Points, in no order, along strands that fork, close into loops and pass close to each other.
In the rows, 128 means zero.
Two points are linked if the straight distance between their rows is under 106.
Z541: [111 149 151 161 117 180 147 109 157 149  70  81 131 126 105 151 166 179
 139 163 100]
Z687: [ 88 179 143 169 146 110 112 126 182 131 135 188  94 123 131 167 141  90
  77  80  79]
Z690: [ 84 171 123 139 162  70  97 129 165 156 126 187  98 122 131 168 117 111
  75 110 100]
Z166: [187  99 114  78 100  85 115 165  76 121 186 158 101 138 128  74 112 145
 118 154 137]
Z381: [114 165 141 156  82 145 121 142 165 154  74 118 159  94 117 180 122 136
 123 146 104]
Z71: [124 136 149 182 139 174 175 107 156 111 131 108 122 143 147 134 155  98
 174  95 124]
Z847: [ 92 129 154 120 133 127 117 113 149 146  78 134 101 129  76 119 101 170
  83 160 117]
Z512: [157 126 128  85 152 121 116 122 129  93 189 141  92 186 162  99 150  83
 138 119  63]
Z497: [174 185  88 151 117 106 120 175  91  90 136 137 141  71 177 153 148  94
 113  91 135]
Z120: [102 156 126 134  81 154 109 135 168 110 125 142 130  86 119 130  74 118
  98  58 110]
Z875: [165  99 108 117 167 108 136 151  65 108 178 112 140 169 123 141 171 121
 150 152 170]
Z348: [119 150 126 105 116 187  87 154 165 141 149 109 167 134 124 145 102 192
  76  97 105]
Z417: [133  79 126  91 143 101 114 108  94  98  89 125  85 148  77 122  97 112
 142 140 139]
Z834: [159 170 145 100 158 100 131 137 132  73 140 136  67 152  97 122 143 103
 113 128  94]
Z258: [103 149 122 145  93 150  95 126 141 117 121 140 141 117 123 177  96  83
 134  46 111]
Z350: [115 124 157 110 122  89 111 102 187 101 135 164  88 123 115 102 130  86
 149 145  57]
Z732: [129 194 142 141  86 113 120 158 160 143  84 146 135  58 141 174 101 127
  88 129  87]
Z299: [124 139 124 118 184  57 130 138 101 130 117 130 120 146 102 177 169 122
 126 190 141]
Z575: [ 97 109 134 131 183  98 143  97 112 162  83 104 114 180 117 135 171 163
 147 177 144]
Z972: [132 175  97 135 196  81 120 142 104 112 147 144 110 171 133 183 164 104
  84 108 143]
Z274: [141 122 138  85  82 152 117 137 122 115 101 116 135 129 113 116 107 159
 110 125 118]
Z748: [ 95  90 142 132  92 138  97  86 146 141  62 117 123 126  99 148 113 100
 185 128  98]
Z290: [129 152 120 145 108 169 111 121 125 127 120 115 171 150 137 172 134  98
 163  77 131]
Z922: [133  63 104  85 119  91  89 140 116 169 195 171 162 138 175  95 115 137
 137 118 138]
Z929: [128 172 165 162 159 151 173 108 147  84 107 103  72 145  90 107 145 141
 118 138 126]
Z917: [169 124 121 138  78 192 149 116 112  78 125  99 128 123 126 105  97 107
 155  87 152]
Z260: [144 140 146 135 176 138 182 109 125 108 183 118  98 194 153  74 160 138
 125 140 137]
Z713: [ 94 144 151 184 142  87 151 109 153 150  65 127 117 115 102 159 172 124
 144 195 131]
Z519: [128 131 106 143 124  89 125 169 107 140 123 135 175  81 142 163 137 109
 147 132 167]
Z549: [145 137 115  96 140 102  91 133 126 123 194 153 130 176 177 128 163 102
 135 103  92]
Z141: [127  98 131 102 146  79 108 122 147  86 155 149  74 120  97 112 140  66
 168 157  81]
Z765: [146 190 106 146 123 150 175 160 102 126 120 114 157  93 147 115 105 163
  64 102 187]
Z324: [131 160 148 182 152 148 182 100 135 110 104 105 115 144 119 129 156 115
 148 124 163]
Z451: [163 128 152 107 144 109 153 118 110  68 114 113  80 154  94 116 156 126
 143 177 113]
Z619: [135 197 128 127 125 157 109 162 135 156 120 102 177 152 142 195 155 162
 111 125 100]
Z143: [141 199 129 156 135 186 116 148 161 102 151 122 107 130 127 157 123 142
  84  56  96]
Z469: [138 103 126  72  99 117 113 126  98 109  84 122 117 126  90 115  75 140
 108 133 151]
Z24: [ 76 153 147 141 143 102 110 124 158 166  89 159 124 127  92 165  89 131
  87 127 121]
Z899: [147 188 147 149 105 113 140 143 163 129 140 130 151 112 159 156 187 112
 149 123  91]
Z960: [106 173 144 170 120 131 140 123 144 165  63 103 145 124 104 186 145 130
 137 168 127]
Z637: [147 151 106 125  84 120 109 166 128 107 146 162 140  64 169 107 101 128
  71  74 154]
Z709: [132  62 132  96 139  93  91 118 123 109 144 138 111 131 118 122 138  78
 202 150  97]
Z923: [162 109 133  88 129 214 126 144 157 139 152  81 142 163 144 112 106 194
 115 138  73]
Z915: [121 190 146 108 157  65 127 136 146 134 109 142 115 142 101 154 164 121
 102 185 100]
Z888: [142  81 117 111  64 152 106 116 113  91 114 125 140 114 122 109  79  94
 176  85 137]
Z789: [ 95  79 119 149 104 135 165  97 122 146 140 133 150  96 129  60 111 146
 126 144 212]
Z374: [137 201 115 139 174 108 141 163 112 133 123 126 129 144 137 168 149 135
  70 118 136]
Z488: [ 80 101 143 128  92 168  97  98 176 178  76 101 162 133 103 158 120 154
 160 140  93]
Z322: [168 168  76 145 152  96 134 183  52 105 124 142 146  69 160 173 132 106
  85 117 162]
Z435: [139 113 125 135  88 154 104 114 143 153 121 108 194 138 153 154 127 116
 195 109 115]
Z378: [141 182 158 134 132 152 133 130 159  73 141 135  86 142 125 126 133 117
 103  86  82]
Z343: [131 181 123 117 151 118 119 145 141 162 137 123 158 166 155 157 140 166
  82 115 114]
Z245: [113 104 152 139 112 115 158  98 150 140 107 103 126 116 147  85 149 153
 166 163 124]
Z429: [138 139 141  82 100 175 105 152 147 132 133  96 152 138 137 102  94 205
  93 143  91]
Z735: [115 172 134 152 146 206 119 140 185 128 151 104 144 128 106 155 115 169
  97  83  98]
Z723: [109  59 104 103 159  73  80 152  84 149 179 139 150 132 121 165 147  93
 153 139 140]
Z655: [ 93  65 124 132 167 144 153  72 126 183  87 104 112 165 137 105 147 161
 148 162 126]
Z237: [128  54 100 101 168 148 142  75  85 164 111 104 125 195 144 104 135 146
 151 162 152]
Z582: [151  75 107 127  72 150 134 100  97 138 103 108 186  85 128  94 118 120
 179 142 183]
Z988: [116  80 144 145  95 101 144  97 133 144  58 109 123  80 127 110 159 137
 185 167 124]
Z66: [148  53  94 123 125 164 143  79  79 155 103 100 128 155 130  82 121 153
 154 146 184]
Z625: [153 129  94 124 151  72 102 191  65  86 179 154  87  84 138 127 142 109
  80 128 143]
Z938: [107 133 165 125 117 111 141 114 169 124 126 141 108 114 131  91 135 136
 128 153  98]
Z270: [ 85 103 116 129 118 197 119  89 133 161 108 106 179 154 114 129 103 153
 131 112 162]
Z376: [178  86  88 116 133 121 139 141  47 153 176 118 145 155 133 109 143 149
 146 166 205]
Z632: [153  96 110  98 124  81  88 200  59  98 169 131 108  64 118 145 150  81
 105 130 139]
Z603: [124 104 144 111 137 217 113 128 167 127 135  93 128 169 119 140 113 160
 149 138  58]
Z644: [152 135 133 129 109 105 147 158 108 129 150 131 148 104 147 111 140 132
 126 132 155]
Z423: [128 144 150 170 109 208 156  99 166 142 153  89 154 147 166 129 143 125
 181 121 102]
Z996: [105 130 131 146 137 187 161  87 136 141  65  68 133 139 111 116 142 183
 133 149 148]
Z238: [174 139 143 147  94 178 177 129 126  88 148 101 121 145 138  76 127 133
 147 110 142]
Z650: [ 80  40 127 128 186  86  99 128 108 148 199 147 123 115 115 115 160  89
 159 158 144]
Z957: [133 176  78 142 149  81 118 167  82 128 103 169 137  77 156 175 102 114
  51 113 118]
Z61: [ 94 159 165 131 174 160 120 125 168 133 100 120  95 134  62 122 104 186
  56 138  94]
Z736: [105 159 127 149 117 177  91 125 144 122  95 132 126 137  85 201  95  96
 112  76  95]
Z432: [120 164 155 125 132  91 133 127 162 134 125 141 132 129 129 156 150 121
 132 154  97]
Z433: [108 116 126 138 128 155 144  98 110  83  96 117  93 142  75 102  83 118
 113  95 176]
Z912: [149 118  87 145 176  97 130 148  67 117 172 120 151 140 135 158 173  98
 159 105 178]
Z992: [179  87  96 110  96 157 148 108  64 159 140 106 172 148 149  76 126 169
 154 156 197]
Z555: [124 202 127 201 118 120 137 150 162 159 134 150 148  91 166 185 167 102
 130 102 105]
Z76: [129  76 133  79 122  69 109 139 112 130 181 162 105 129 125  69  95 154
 101 156 140]
Z286: [128 174 148 171 122 147 117 124 159 122  96 138 103 139  92 201 142  93
 119 114  97]
Z179: [106 121 134  97 180  84 132 110 122 151 126 139 134 181 128 154 176 141
 137 189 138]
Z591: [140 149 109 120 173  72 108 157 100  96 172 160 105 126 134 152 139  99
  90 113 146]
Z710: [144  98 136 116 111 177 159 102 122 128 153 113 102 155 161  61 108 142
 139 133 133]
Z460: [ 90  39 124 109 137  96 126  85 133 146 112 145 111 116 115  84 122 118
 162 159 130]
Z751: [122  47 136  81 128  95 107 126 123 144 177 168 118 134 160  76  89 131
 141 146 108]
Z806: [135 112 159 129 124 207 130 120 173 137 137  95 131 156 179 103 121 121
 185 134  63]
Z581: [117 144 151 149  87 138 107 104 155 121  65 137  89 116  77 170 125  96
 160 122  83]
Z579: [138 184 116 133 108  79 127 175 122 124 108 160 122  61 147 159  96 125
  67 125 101]
Z825: [141  88 138 114 119 127 154 116 128 153 127 119 124 147 156  64 122 170
 140 174 136]
Z756: [129 142 154 142 144 149 140 109 156  65 157 132  74 152 124 103 122  89
 153  82  84]
Z971: [129 121 123 120  91 130 166 124 121 138 118 129 133 100 121  70  84 170
  93 146 192]
Z630: [130 157  99 125 108 138 173 141 102 137  97 127 172  80 117 114  87 156
  71 131 205]
Z631: [138 117 128 131 100 116 110 141 122  90 147 148 129  97 134 153 139  70
 189  97 115]
Z747: [ 91 104 132 112 148 130 115 108 134 158 113 126 156 175 112 133 103 148
 123 115 139]
Z32: [122 208 124 186  99 130 114 141 185 138 127 172 109 100 146 191 159  83
 101  84  67]
Z186: [182 136 123  97 110 120 146 149 123 123 183 139 136 140 173  90 152 139
 149 144 123]
Z311: [148 129 117  91  82 116 104 145 120 127 156 155 127 112 131  90  73 142
  85  73 155]
Z272: [113 142 133 146 126 134 174 113 122 131  45  92 121 108  98 113 120 173
 104 169 166]
Z746: [111 137 129 127 153 128 112 126 134 129 147 135 119 159 117 135 108 128
 108  70 141]
Z149: [129  53 112  91 106 120  92 112 111 109 135 147 126 143 121 118  87  83
 185 110 117]
Z866: [128 107 119 104 126 126 126 128 118 118 153 150  99 149 124 101  81 132
  85  82 139]
Z678: [145 116 141 119 177 164 150 102 148 113 166 129  92 200 167  80 130  96
 153 141  91]
Z15: [111 129 143 114 152  62 137 146 141 126 183 175 103 103 132  75 111 149
  80 141 144]
Z206: [134 179 120 163  86 147 132 157 155 118 136 138 139  70 159 137 122 113
  95  63 135]
Z389: [176  95 136  88 136 115 130 113  85  97 114 123  92 179 108 114 132 122
 162 161 120]
Z741: [117 167 151 141 134 190 128 136 158 167 108  80 162 153 114 166 153 189
 124 160 105]
Z909: [130  88  93 112 133  77  91 170  84 148 151 146 182  83 132 155 129 112
 134 133 171]
Z181: [162 128 125 138 155 128 178 133 121 116 192 125 135 164 183  86 173 127
 166 142 141]
Z942: [107 107 115 145  90 162 150  92 129 156 100 117 190  90 139  97 119 137
 167 139 198]
Z743: [153 103 107 124 102  94  90 171  89  86 160 138 142  54 124 160 140  68
 163 100 141]
Z340: [ 83 124 139 171 145  81 153 107 143 159  77 147 127  91 100 148 128 118
 135 161 165]
Z768: [124 116 158 154 141 162 167  98 133  87 107 113  68 143  95  65 101 128
 113 114 142]
Z313: [110  97 130 149 138 101 160 113 115 132  70 119 118  64  94 109 112 141
 127 175 198]
Z598: [104  90 122 111 107 178 105 104 152 181 106  92 198 141 146 138 119 147
 169 124 115]
Z904: [120 178 120 161 115 157 145 151 140 146 122 124 175  94 148 151 120 139
  86  93 158]
Z898: [ 90  44 129 123 179  87 139 111 104 140 147 122 111 123  98 105 150 133
 161 178 157]
Z172: [148 101 101  79 135  87  89 155 107 154 218 164 151 138 191 112 154 122
 139 114 102]

How many points has the smallest loop of links through each point below? Write 0 if it is on no loop.
Z149 -> 11
Z747 -> 12
Z834 -> 11
Z748 -> 9
Z541 -> 7
Z632 -> 0

A fork is a point with three links, a tip a point with one. Leave the first point through the second and follow the links. Name the first fork or tip that comes.
Z743; Z632 -> Z541
Z825; Z710 -> Z938
Z768; Z929 -> Z429
Z909; Z519 -> Z76
Z181; Z186 -> Z460
Z598; Z270 -> Z206
Z206; Z904 -> Z582
Z299; Z179 -> Z912

A tip is a point with one link. Name the tips that can be reached along the links from each point below, in the order of the rows.
Z866 -> Z582
Z519 -> Z166, Z460, Z15
Z71 -> Z433, Z756
Z313 -> Z497, Z631
Z555 -> Z988, Z61, Z912

Name the points in between on the shortest way along the links from the first point to the second, in order.
Z929; Z274 -> Z324 Z71 Z423 Z806 Z603 Z923 Z429
Z61; Z655 -> Z847 Z24 Z690 Z687 Z32 Z555 Z899 Z432 Z915 Z299 Z179 Z575
Z549; Z650 -> Z512 Z678 Z260 Z181 Z186 Z644 Z519 Z909 Z723
Z743; Z713 -> Z632 Z625 Z591 Z972 Z374 Z343 Z619 Z741 Z541 Z960
Z582; Z290 -> Z942 Z789 Z971 Z630 Z765 Z904 Z206 Z120 Z258
Z497; Z713 -> Z322 Z957 Z579 Z732 Z381 Z960
